The views of a scene show one set of named points, each view turned or mirrored, shifted and resized as a whole, with a little noise and some points left out.

Scene 1
View 1
j576: [ 10 -24 -16 -32 -14  -4   7 -19 -12  11 -17  12   2  12   7  -8 -47   9
   4 -10  15  -1]
j528: [ -1 -24  -8 -29   6 -14   2 -10   8  12  -4  20   2   9  -2 -19 -18  13
  -8   3  25   0]
j638: [-24 -22   4 -18  -1 -18   2 -18  14   2  22  26  -1   0   3   4 -21  22
 -20  -1  10   8]
j855: [  1 -20 -15 -34  10 -23   8 -25  -4   1  -5  20   1  16  -1  -7 -31  22
  -4   0  27  -7]
j895: [-18 -26   4 -22  15 -31   6 -23  19   4  17  37  -5  10  -5  -7 -11  21
 -18   9  25   0]
j243: [-15 -15  -4 -18   9  -5  -5   9  27  19   0   2   3 -18  -8 -27   7  12
 -30   6  13  19]
j177: [-16 -20  -2 -19   7  -9  -3   1  24  17   6  12   2 -11  -6 -21  -1  15
 -25   6  12  16]
j478: [-17 -20  -4 -23   4 -14   1 -12  10   4  12  18   1  -2   2  -1 -18  25
 -20  -2  10  11]
j881: [  3 -20 -11 -26  -2  -2   0   1  12  23 -16   6   2  -2  -5 -30 -12   4
  -9   4  19   8]
j151: [-10 -13 -14 -22  -9   7  -6   8   3   6  -5 -13   8 -25   8  -6 -25  19
 -22 -10  -4  22]
j225: [ -2 -30   3 -16 -27  15  -3   9  14  37 -17   3   3  -7   2 -26 -17  -5
  -8  -5  -1  14]
j626: [-16 -17  -5 -20   9  -9  -3   3  23  15   5   7   4 -13  -8 -20  -1  15
 -25   6  14  15]
j19: [-15  -9 -16 -23  -2  -3  -3  -2  -1  -3   6  -9   6 -22   7   5 -25  29
 -27  -9  -3  22]
j635: [-11 -16 -12 -24   1 -11   1 -14   1   1   1   8   2  -4   3  -4 -24  24
 -17  -6  12   9]
j99: [ -6 -10 -17 -23  -9  11  -5  11   4  11 -12 -18   7 -25   5 -13 -22  16
 -22  -9  -2  25]
View 2
j528: [-14  10  -2  -2 -27  14   5  -3  -4 -15   0  21   5  27  15  -8  12  10
  -5   8 -14  42]
j635: [ -7  19 -13  -7  -8  12  14  13  12 -16  -6   7  15  22  22  -7  12  -6
 -25   0  -6  41]
j225: [-11   4  -4  -9 -24 -14  26   3  30 -23   7  18  -9  34  19 -24 -12 -20
  25   9 -42  -3]
j895: [ -9  23  -5   6 -20  28   5 -12 -36  -8  11  15   4  11  10  -3  -4   7
 -25   3  21  47]
j243: [  7   0   5   4 -16 -17  -6 -13   4  20  28 -20  -8  33   0 -14 -18   9
 -13 -28 -41  36]
j99: [  2  14 -14 -16   2 -13  18  20  54 -14  -6  -6   9  33  25 -19   3 -17
 -15 -11 -39  20]
j177: [ -2  13  -4   2 -18  -1   7  -6   0   3  19  -8  -2  22   6 -16 -17  -5
 -13 -19 -18  27]
j19: [  4  25 -22 -14  13   4  17  22  44 -14  -8  -6  18  21  24 -14   3 -19
 -38 -13 -10  34]
j881: [-10   4   2  -5 -27  -3   7  -5  13  -8   2  15   1  35  14 -11   7   7
   2   3 -38  29]
j638: [ -8  29 -13  -1  -8  21  19   5 -10 -21   8  10   6   8  16 -10 -10 -12
 -24  -2  24  32]
j151: [ -1  17 -18 -15   6  -8  21  19  49 -18  -6  -2  10  30  25 -18   0 -20
 -19 -11 -22  19]
j576: [-17  10  -6  -7 -25  10  18   8  12 -25 -13  29  13  28  26  -8  20   7
  -4  19 -18  33]
j626: [  3  12  -6   2 -10  -5   7  -4   4   3  20  -8  -1  25   7 -14 -15  -3
 -17 -18 -17  33]
View 3
j19: [-12  26   6  14  -2 -13  -3  14   3 -22 -18  26   7  -1   9  12  15  43
  16  20  17 -23]
j626: [  7  32 -11  -5  -3 -22  -4  12   3  -8 -10  23   6  -6  28  -7   3  29
   6   8  -4 -11]
j638: [  1  28 -12   5   9 -27   5  -2  14  11  -8  21  12   4  24  16   7  22
   3  11  22 -28]
j151: [-13  30  15  11   0 -11  -2   8  -4 -21 -22  23   2  -9  12  10  15  48
  11  10   6 -16]
j225: [ -1  34  25  -5  12 -14   4 -16 -10   1 -22  16  -5 -18  25   6  11  47
   1 -17 -11  -1]
j576: [  1  36  13  14  27  -9   8 -12  -7  10 -12  28 -28  -3  -3  28  22  25
  -9  -5  21  -9]
j99: [-11  31  16   9  -2  -6  -5  12  -7 -27 -23  23  -3 -12  11   7  15  51
  12   7   2 -14]
j881: [  8  39   6  -3  10 -16  -1   1 -10  -4 -10  24 -17 -11  17   2  10  27
  -6  -7  -4   0]
j895: [ 12  31 -24   1  14 -32   5   2  13  21   2  26   4   8  26   8   3   3
  -6  10  16 -21]
j478: [  7  33 -14   4  12 -25   2   4   6   7  -4  27  -4   2  17  10  10  14
  -3   8  16 -18]
j243: [ 16  36 -16 -12  -6 -22  -9  22  -6 -16  -8  25   3  -9  33 -25  -1  24
   2   2 -19  -4]
j855: [  6  35   1  13  23 -15   5  -1  -4  10  -6  32 -23   1   0  22  19  17
  -9   2  22 -12]
j528: [ 13  37  -7   2  16 -18   5   0  -3   9  -7  28 -15  -3  14   9  11  14
  -9   1  10  -9]
View 4
j638: [  6  17 -11  -7   8 -13  -9   0  13  13 -16   8  -5  -6 -11 -16  -2   2
  -6   6   4  -1]
j895: [ -1  17  -1  -4   1 -19   1  12  21   3   2  10 -11  -7  -5  -6   0   7
 -17  -3   9   9]
j635: [  2   4 -13  -4  17 -12   0  -5  12  11   0   6 -24 -13  -7   2   1  -6
   2 -13  -2  -2]
j177: [ -9   2  16  -5  16  -1   2   8  11  20   6   7 -12 -12 -10  -4  -6 -10
  -2  -3   0   5]
j528: [  1  17  -3  -7  18  -7  -6   2   7   8   4  -6 -22 -21  -2   2   3  -1
  -2  -8   6  11]
j855: [  6  18 -18  -5  10 -18  -4   0  11  -1   4  -3 -31 -20   1   6  10   5
  -5 -18   4   8]
j99: [ -4  -9   1  -6  31   6   0 -15   1  29  -1   2 -28 -22 -16   3  -5 -24
  21 -11 -10 -10]
j243: [-17  -1  32  -6  21   8   9  12  15  26  20   4 -16 -17 -10   3  -9 -16
  -3  -7   0  13]
j19: [ -2 -10 -11  -6  19  -5   1 -13  11  22  -4  16 -26 -10 -14  -1  -5 -19
  14 -13  -8 -15]
j626: [-10  -1  17  -4  16   0   5   7  13  22   7   9 -15 -12 -13  -1  -6 -12
   0  -4  -2   5]
j881: [ -6  10  10  -5  26   3  -6   1   1  16   6 -13 -22 -26  -5   3  -1 -10
   2  -8   0  10]
j225: [  1  12  11  -8  35  10 -17  -9  -9  28  -6 -18 -11 -25 -11  -8  -3 -14
  12   5  -2   3]
j478: [  0   4  -8  -6  14 -12   0   0  15  15  -3   9 -17  -9  -8  -6  -2  -5
   0  -6   0  -1]
View 5
j225: [ -1   8  17  25  -2  17  -3 -30  31   9  -4 -26 -17 -12 -30 -10  -4 -36
  -6  -3  14 -11]
j626: [-17  13 -11  11   6  11   4 -21  16  -9  -8  15  -1  -1  -9 -17 -16 -11
   7   6  -7   7]
j151: [-13   4  -2  24  14   9   8 -17  10 -17 -21 -26  22  14 -24  -1  -4 -42
 -14   2  -8   0]
j19: [-22   8 -11  16  18   8   5 -11   2 -22 -23 -13  26  17 -18  -1  -5 -39
 -18   7 -21   2]
j895: [-29  10 -12   0   1   6 -14  -4   1  -2 -12  24 -16  -8  -3  -6 -11   3
 -11  20 -17  -3]
j99: [-18  -4  -2  29   8   8  18 -18   4 -22 -18 -12  18   1 -15 -13  -9 -29
  -2  -7  -5   9]
j243: [-13   7 -10  18   1  12  17 -32  17 -14  -9  24  -1 -15  -3 -35 -28  -3
  26  -4   1  15]
j635: [-26   2  -6  12   8   7  -6   0   0  -8 -17   0   2   4 -12   2  -4 -18
 -23  17 -12  -2]
j177: [-14  18  -9   9   2  10   2 -22  17  -6 -10  16  -5  -5 -11 -19 -19 -16
   6   7  -7   3]
j576: [-23 -16  19  18  -1   2 -20  12  -5   7 -10 -26 -17 -11 -16  18   9 -21
 -42   6   2 -20]
j638: [-23  27 -15  -7   9  10 -20  -6   9   2 -13  14 -10  11 -16   2  -8 -18
 -24  28 -22  -5]
j528: [-26  -3   4  11  -3   9 -14   0   2   3  -8   6 -19 -19 -10  -2  -6  -1
 -15   9  -1  -7]
j855: [-36 -11   1   7   0   1 -21  17 -15  -3  -9   5 -17 -12  -5  11   0   3
 -31  14 -10 -11]
j478: [-24  14 -10   1   8   5 -12  -5   5  -3 -14   8  -3   7 -13  -2 -10 -16
 -18  17 -20  -4]

Which points are out of place in each view (at most two, in the order of its rows)? Write none if all are in place.
view 1 => j243
view 2 => j576
view 3 => j478, j855
view 4 => j638
view 5 => j895, j99

Scene 2
View 1
j211: [  3   3  -5  -1   8  12 -19  -8 -14  -5  -1 -12  -4   3  -2  16   2 -10
  -6   9   7  24]
j425: [ 12  12   4 -17 -17  -5 -17   7  15   0   6  25 -11 -13   6  12   0   7
   9   3  13 -12]
j305: [  9   4   0  -8  -1  12 -15  -2   2  -3   3  13  -4  -2   3  18   2  -1
  -5   1   2  -3]
j865: [ -7  -2  25 -18 -12   3   1  24 -23  -7  -4 -12 -15  -4   0  -1  -3 -14
   9  15  27   4]
j802: [ 12  10   4 -11  -9   4 -12   2   0  -3  -7  21  -9   0  -6  24  -7  -5
   6   8   7  -9]
j173: [  4   3   2  -2   3  14 -10  -2 -20  -6 -12  -8  -7   9 -10  22  -7 -18
  -2  13   5  16]
j468: [  6  11   3  -9 -10  -2 -16   2  -7  -2  -8   4 -12  -2  -8  18  -7 -11
  10  13  17  11]
j823: [ 11   8  -6  -7  -2   7 -20  -5   5  -3   2  13  -6  -3   1  21   0   0
  -2   3   4   4]
j757: [  3   3  10  -9  -3  10  -6   5 -16  -5  -7  -3  -8   3  -5  13  -5 -13
   2  11  11   5]
j589: [ -1  -4   2  -6   6  16 -11   4 -17  -6   3 -11  -4   0   4   8   6  -8
  -7   6   6  11]
j687: [  1   4  16 -11 -12   5  -3  11 -23  -6 -16  -5 -13   7 -10  13 -10 -19
  11  16  19   5]
j341: [ -2   3  11 -12 -10   2  -8  10 -16  -5  -3 -11 -11  -4  -1   6  -2 -11
   6  14  21  13]
j159: [ -1  -6  -3  -3  14  22 -14   0 -13  -6   9 -14   0  -2   8   5  12  -3
 -15   1   1  15]
j444: [ -5  -2  17 -16  -9   3  -3  17 -19  -6  -1 -13 -15  -5   2  -1   2 -12
   7  15  27   9]
j483: [  3   3  19 -12 -10  10   2  11 -23  -8 -18   2 -10  10 -12  18 -13 -19
   6  16  13  -7]
j873: [ -3  -5   2  -8   7  14 -12   6 -12  -5  11 -14  -3  -6  10   2  12  -2
 -11   3   8  14]
j926: [ 11   8  -8  -2   1  11 -17 -10  -8  -3  -9   8  -6   7  -9  29  -9 -12
  -2   9   1  11]
j302: [ -5  -6  14 -11  -1  14   1  14 -26  -8  -4 -12  -8   3  -2   5  -1 -14
  -1  11  14   6]
j963: [ -1  -2  10 -12  -2  10  -7  12 -11  -5   5  -4  -6  -4   5   3   6  -5
  -1   5  13   1]
j731: [  8   8  11 -12  -9   8  -8   6  -8  -3  -8  12  -9   2  -6  19  -7 -10
   6   8   9  -5]
View 2
j302: [  5  17  -1 -12   4  13   1   8  16 -23 -16 -13  11  18  13 -12  11  -3
  15  -6 -23 -29]
j341: [ 10   6   4 -12   2   3   8  -8  27 -19 -16   2   3  13  12 -22   9   3
   6  -7  -9 -21]
j757: [ 11   7   0 -12   7   4   1   1  17 -15 -14  -1   0  13  12 -19   3   6
  11  -9 -18 -16]
j731: [ 11   0  -1 -15   8  -8   7 -11  15 -15  -9  13   3  -5  12 -20  -2   7
  -3  -6  -8   1]
j468: [ 16  -4   5  -7   4  -6   7 -14  32  -6 -13  16 -12  13   6 -29  -4  13
   3 -13  -3 -13]
j873: [ -7  13   8   0 -13  19  -1  12   9 -35  -1  14   0  10  -5 -11  19   3
  32 -37 -23 -36]
j802: [ 14 -10   1 -15   6 -14   7 -17  11 -13  -7  27  -3 -10   8 -20  -8  10
  -8 -13  -2  11]
j425: [  9  -6  11 -19 -13  -9  21 -30  20 -28   0  44   0 -29   2 -24   7  10
  -9 -27  18   4]
j173: [ 13   0  -3  -2  15   1 -10   9  11  -3 -13   4 -10  27  10 -18  -9  14
  20 -13 -30 -11]
j865: [  7  22   5 -19  -3  12  12  -9  38 -27 -21 -17  14  15  17 -22  20 -10
   0   3  -2 -39]
j444: [  7  18   8 -13  -4  14   9  -7  37 -26 -19  -8   5  20   8 -23  20  -4
   8  -8  -6 -43]
j305: [  3  -4   2  -8   0  -3   1  -3  -2 -23   2  32  -2 -10   1 -15  -1  11
  12 -31 -12   2]
j963: [ -3  13   3 -15  -5  10   5   0   4 -35  -5  10  11 -10   6  -8  17  -4
   8 -19 -12 -14]
j589: [ -2   8   1  -2  -1  14  -5  13   7 -24  -5   6  -1  14   3 -12   9   4
  24 -26 -26 -22]
j211: [  3   2   5   7   7   8  -9  12  15  -9  -7  14 -16  28  -3 -19  -4  16
  35 -31 -28 -23]
j483: [ 16   9  -5 -20  16  -4   3  -5  21  -9 -23 -13   9   9  26 -17  -4   1
  -5  14 -17  -5]
j687: [ 13  10  -2 -16  11   1   5  -7  31 -10 -24 -12   2  22  21 -23   4   2
   1   9 -12 -23]
j823: [  0  -8   8   0  -7   0   2  -2   3 -23   5  43 -11 -10  -4 -16   1  16
  18 -43  -9  -2]
j159: [ -7  11   6   4  -4  17  -7  22  -4 -28   2  18  -4  11  -4  -8  12   6
  39 -41 -34 -24]
View 3
j963: [ -6 -11  21   4  10  -2  -4 -14  -7  -3 -13 -19  -3  -2  -6  -6  -3  13
  -4   5   2  18]
j823: [  9  -5  34   5  10 -10  11  -2 -13 -11 -16 -20   4  -6  21  10   5  18
  -9  -1  -7  13]
j757: [-10   2  14  14   7  10 -20  -3  -8  -9 -13  -9  -6  10   0   1  -9   9
   5   4  -4  17]
j873: [  2 -18  17  -1   2  -1  -6 -22 -10   1  -6 -15   9  -9  -5   7   6  23
 -10   7   3  18]
j302: [ -8 -12  11  11   7   9 -18 -12  -9   2 -13 -13  -3   4 -20  -1 -12  10
  -1  12   2  25]
j926: [  6   0  24  25  10   8  -4  12 -16  -6 -17  -7   4   7  20  24  -8  12
  -1   1 -16  17]
j589: [  2 -19  20  13   9   5  -4  -9 -11   3 -13 -13   7   0  -9   9  -8  12
  -5  13  -3  26]
j173: [ -1  -7  12  24   7  15 -17   3 -15  -1 -13  -5   5   8   2  19 -11  12
  -1   8 -11  20]
j687: [-14   1  10  17  10  12 -24  -1  -6  -4 -15 -10 -11  15  -9  -6 -18   2
   8   7  -3  21]
j341: [-13   0  16  11   8   5 -14  -6  -7  -8 -14 -14  -9   6  -5  -6 -11   6
   4   4  -2  19]
j865: [-20  -2   8   3   7   6 -24 -18  -2  -5 -11 -16 -16  10 -21 -20 -12   4
   7   8   5  21]
j305: [  6  -8  35  12  13  -8  12   0 -12  -7 -17 -19   1  -3  12   7  -3  13
  -4   2  -7  19]
j211: [  3  -8  10  13   3  11 -17  -5 -15  -4 -10  -8  12  -1   8  23   4  21
  -8   6  -8  14]
j802: [  0   4  38  18  19  -4   7  11 -10 -10 -20 -18 -11   7  16  -2 -14   3
   4  -1 -10  18]
View 4
j302: [  0   4 -25  11 -19  -3  16   5  11  -7 -19  -1 -14  -3  29  10  19  18
  -6  15 -10  18]
j483: [  6  -5 -32   0 -15  15  11   6 -10   9 -28   1   0  12  33  26  27  -8
  -2  21  -1  11]
j159: [  1  -7 -11   9  -6 -31  25  -1  34 -11   2  -6  -4 -37   6   6   2  30
   8  16 -23  12]
j873: [  0   2  -7  14 -12 -23  11   0  31 -17   1  -6 -14 -26   8   4   4  28
   4   4 -21   6]
j963: [  7   4 -11   8 -17  -9   5   1  13  -9 -12  -3  -4  -8   5  15  10  18
   0   0 -18   2]
j173: [  0 -17 -32   8  -2 -11  20  11  14  14  -6  -7  -7 -20  37  21  18   0
   8  29  -8  13]
j926: [  6 -28 -32   0  13 -11  11   7  15  24   6 -11   9 -27  21  34  14 -13
  18  27  -6  -1]
j823: [  8 -15  -7   0  11 -21   2  -4  25   4  11 -10  14 -30 -10  31   0   4
  18   0 -19 -13]
j425: [ 16  -4  -5  -8   2   0 -13  -8   1   4  -6  -3  24   1 -20  39   8  -1
  11 -10 -15 -23]
j757: [  6  -5 -24   9 -12  -3   9   5   9   6 -14  -4  -6  -6  26  21  19   5
   3  17  -8   7]
j305: [ 11 -13 -13  -6   4 -14  10  -4  16   4   3  -5  18 -18  -7  30   7   2
  14   8 -17  -4]
j211: [  1 -16 -21  16   1 -22  12   7  29   9   6 -11 -13 -39  30  15   7  10
  12  22 -13   6]
j589: [  0  -4 -18   9  -8 -19  20   3  25  -5  -5  -7  -5 -23  16  12  10  19
   5  14 -17  10]
j444: [  5  11 -16  23 -23   1  -7   4   9  -7 -23  -7 -26   1  28  10  17  17
  -6  -5  -9   6]
j687: [  5  -1 -31  15 -17  10   1  10  -1   8 -23  -4 -16   7  39  21  26  -1
  -4  13  -3  10]
j468: [ 12 -11 -22  14   0   1 -13   8   7  16  -6 -13  -9  -9  25  34  17 -12
  10   2  -6  -8]
j731: [  9 -16 -24  -5   4   5   5   4  -2  19  -9  -4  16  -2  15  37  19 -16
  13  17  -5  -3]
j865: [  5  18 -18  22 -29   9  -7   6   0 -10 -31  -1 -24  12  30  12  22  15
 -12  -2  -9   9]
j802: [ 11 -15 -20  -7   5   4  -2  -1  -1  15  -6  -4  22  -2   0  43  15 -13
  13   7  -8 -13]
View 5
j757: [  9   2   8   5 -14   8   7  -5   1   5   2   2   8  -8  -2   3 -10   6
  -4 -11 -20  -1]
j483: [ 11   9   8   1 -11   7   8  -2 -10   2  14   0  14 -13  -4   0 -16  -1
 -14  -5 -27  -7]
j873: [  1  -3   7  10 -16   3  -1 -16  23   3 -19  12  -2   0   4   2   0  15
   4 -22  -4   5]
j823: [ 11  -8   7   0   9  18  -3  -1  12  13 -24 -11   1   2  -4   0   8  19
   2 -24  -7   9]
j963: [  5   6   3   5 -13   5  -1 -14   8   4 -11   5   3  -2   1  -5  -3   9
  -6 -17 -11   5]
j589: [  3  -6  11   8 -14   7   1  -8  18   3  -9  10   0  -5   0   5  -5  13
   1 -19 -10  -1]
j865: [  9  23   0  10 -33   1   9 -20  -4   4   8   6   9  -4   8  -7 -14   2
  -4  -8 -15   4]
j926: [ 16 -17  19   1   7  21   7  12   7  10  -3 -10   7 -11  -8  12  -3  14
   3 -13 -20  -3]
j159: [ -2 -15  13   9 -11   4  -2 -11  27   0 -21  15  -5  -4  -1   7   1  15
   4 -23  -7   0]
j444: [  9  17   2  11 -32   5   8 -20   1   5   3   5   6  -3   8  -4 -11   7
   0 -10 -10   4]
j173: [ 11 -11  20   7  -9  12  10   4   9   3   4   4   6 -14  -6  12 -12  10
   3 -10 -20  -8]
j302: [  4   6   8   9 -22   0   7 -12   8   1   4  13   6  -8   3   2 -13   3
  -5 -12 -17  -3]
j425: [ 19  15  -5  -6  12  21  -6  -6  -9  18 -19 -26   9   5  -3 -14   7  14
 -11 -21  -8  18]
j731: [ 13   6   4  -2   2  14   3   0  -5   9   0  -9  12  -6  -6  -2  -6   7
 -11 -11 -21   1]
j468: [ 22   5  11   4  -8  21   9  -1  -3  13   5 -15   9  -5   1   1  -7  13
   5 -10 -15   8]
j341: [ 10  11   6   5 -17   9   7  -8  -1   7   3  -1   9  -5   2  -1 -10   7
  -4 -10 -16   4]

Which points are out of place in each view (at most two, in the order of its rows)? Write none if all are in place.
view 1 => j823, j341
view 2 => j963
view 3 => j757, j589
view 4 => j425, j731
view 5 => none

Scene 3
View 1
j571: [  1  -4 -11 -11  23   0  -6   8   2   0 -13  -8  -3  10 -23 -12   5 -16
  30  15  10  -6]
j402: [-18 -22  -4   6  16  10 -14  10  -4   7 -12 -18   4  24 -11 -32  17 -11
  14   0   9   9]
j830: [-17 -26   5   1  13  -1 -17  11 -17 -11 -11 -23  -7  20  -8 -34  28  -5
   4  11  -4  -1]
j88: [ 16  -8   1   5  22 -16   3  -3   9 -20 -11   2 -24 -15 -27  -7  17 -23
  19   8   1 -21]
j853: [ -3 -18   8  -7  12 -14 -13  10 -15 -23 -10 -19 -14   7 -15 -24  29  -7
  13  15  -2 -15]
j123: [-26 -25  -1 -11  11   2 -23  14 -21 -11 -15 -25   4  36  -5 -25  28   2
  11  18  12   1]
j345: [-38 -38  -1   4   9  11 -24  13 -16  -3 -17 -22  10  41   1 -27  31   0
   4   8  24  13]
j380: [  9  -3   3  -8  20  -9  -6   5  -6 -11  -7 -18 -19  -5 -23 -29  13 -16
  19  10 -16 -13]
j624: [ -4 -17   3 -24  12 -18 -17  13 -17 -40 -17 -15 -13  16 -15   3  31  -2
  23  37  14 -27]
j904: [-11 -14  -2 -12  16   1 -16  13 -13  -2 -12 -21  -3  20 -13 -32  16  -5
  16  15   4  -3]
j535: [  7 -19  -2   3  19 -13  -3  -1   8 -28 -17   5 -12   0 -25  14  27 -19
  23  16  26 -25]
j946: [-36 -33  -1   1   9  11 -25  16 -18   2 -13 -28   9  42   0 -37  30   0
   6   8  12  15]
View 2
j123: [  3   5 -19  13   6   4  29  24  -8  -5  -4  11   5  -6  -5   6 -21 -15
 -11  -2 -13 -20]
j624: [ 15  12  -9  39  16   4  32  22  -5 -18  -8  15  -1   1  32  17 -27 -27
 -22  12   8 -15]
j380: [  8  11 -10  38  14   9   5  14 -11  -8   6  31   0  10 -13   0  -7  -7
  -5  16   3   6]
j904: [  5   6 -21  17   8   7  22  22 -10  -5   1  16   3  -1 -15   3 -16 -10
  -7   2 -14 -15]
j535: [ 12  24   5  39  -7   9  24   4   8  -7  12  26   7  -6  26  -4 -28 -18
 -25  12  23  -4]
j853: [ 11   7 -13  24  17  -2  20  23 -10  -6   1  26   5   6   3   9 -23  -7
  -8  10   6 -10]
j88: [ 12  22   2  41   1   8   7   4   0  -7  16  37   3   3   3  -6 -17  -9
 -15  22  24  11]
j571: [  4  16  -8  34  -8  17  20   9   1  -7   8  17   1  -8 -11  -8  -9 -17
 -19   3  -6  -1]
j830: [  9   3 -21   7  14  -8  21  26 -10   0   0  23  10   6  -5   6 -25  -1
   1   3  -6 -17]
j946: [ -1  -3 -29 -14   4  -8  33  27  -6   4  -4  10  13  -6  -9   4 -32  -2
  -1 -14 -21 -33]
View 3
j853: [-18 -18 -10 -23 -13   1   0 -15   3 -12  -2 -16  -2 -18  -9  15   1  14
   1  12   6  -9]
j571: [-44 -25   5 -14 -15  -2  -7   4   0  -1 -10  -2  -6 -13  -1 -12   3   8
  11  21  10  -3]
j345: [  4 -20 -12 -12 -11 -31  12 -12   3 -25 -14 -21 -13 -11 -15  16   2   0
 -16   9   0 -23]
j402: [-15 -15  -8 -10 -14 -29   0 -10   1 -12 -14  -8 -10 -11  -4   3  -6   5
   0  10  -1  -5]
j88: [-39 -18   9 -22 -17  31 -29 -10   1  12   3  10   3 -13  -5   0   2  12
  19  26  -2   5]
j624: [-32 -36  10 -24 -14  39  -4  -1   7  -4   4  -9  -3 -20 -19  12  20   8
   0  28  18 -23]
j535: [-31 -26  17 -16 -16  36 -17  -3   2   3   0   9  -1 -13 -16   3  11   1
   3  36   1 -18]
j830: [ -9 -15 -15 -23 -11  -8  -2 -21   5 -13  -4 -19  -1 -16  -4  18  -4  15
   1   4   2  -4]
j946: [  2 -17 -18 -16 -10 -35  13 -14   3 -25 -13 -25 -12 -13 -10  18   0   5
 -11   2   4 -17]
View 4
j624: [  9  16 -17  -2 -16  -7   5  13  -4   8   8  -3  -4 -21   3 -21  -8  -8
  -4  37 -16  36]
j123: [  7  18 -17   2 -17 -28   2  -7 -15   2  -4  -3 -11   2   4 -20 -16  -4
 -11  16 -15   7]
j345: [ 10  13  -5  -6 -15 -32  -1 -17   0   3  -6   3 -19  21   3 -25 -21  -7
 -32   5 -10  -1]
j904: [  4  22 -20   7 -18 -28   0 -12 -20  -5  -6   1 -11   0  -1 -20 -11   0
  -4  13 -16   0]
j535: [  7  18 -14 -15  -7   2   4  16 -15   7  13   0  -6 -21 -18 -23  -3   0
   7  16  14  23]
j402: [  4  19 -13   2 -18 -31  -1 -17 -17  -3  -7   2 -14  13  -8 -24 -14   0
  -9   2  -2 -10]
j830: [  3  16 -11   7 -28 -26  -1 -13  -1  -1 -11   5 -10   4   1 -27  -5  -5
  -4  20 -12  -1]
j571: [  7  26 -25  -3 -10 -20   0   1 -35  -3   2  -8  -9 -11 -11 -18  -9   5
   8   6  -2   5]
j380: [ -1  26 -24  10 -29 -20   0  -5 -23  -8  -9   2  -4 -19 -12 -24   5   6
  25  23 -10  -1]
j88: [  1  22 -17  -4 -22  -4   3   6 -21   0   1   4   0 -28 -24 -24   8   6
  28  19  14  10]

Which points are out of place in each view (at most two, in the order of its rows)? Write none if all are in place.
view 1 => j123
view 2 => none
view 3 => j853, j624
view 4 => none
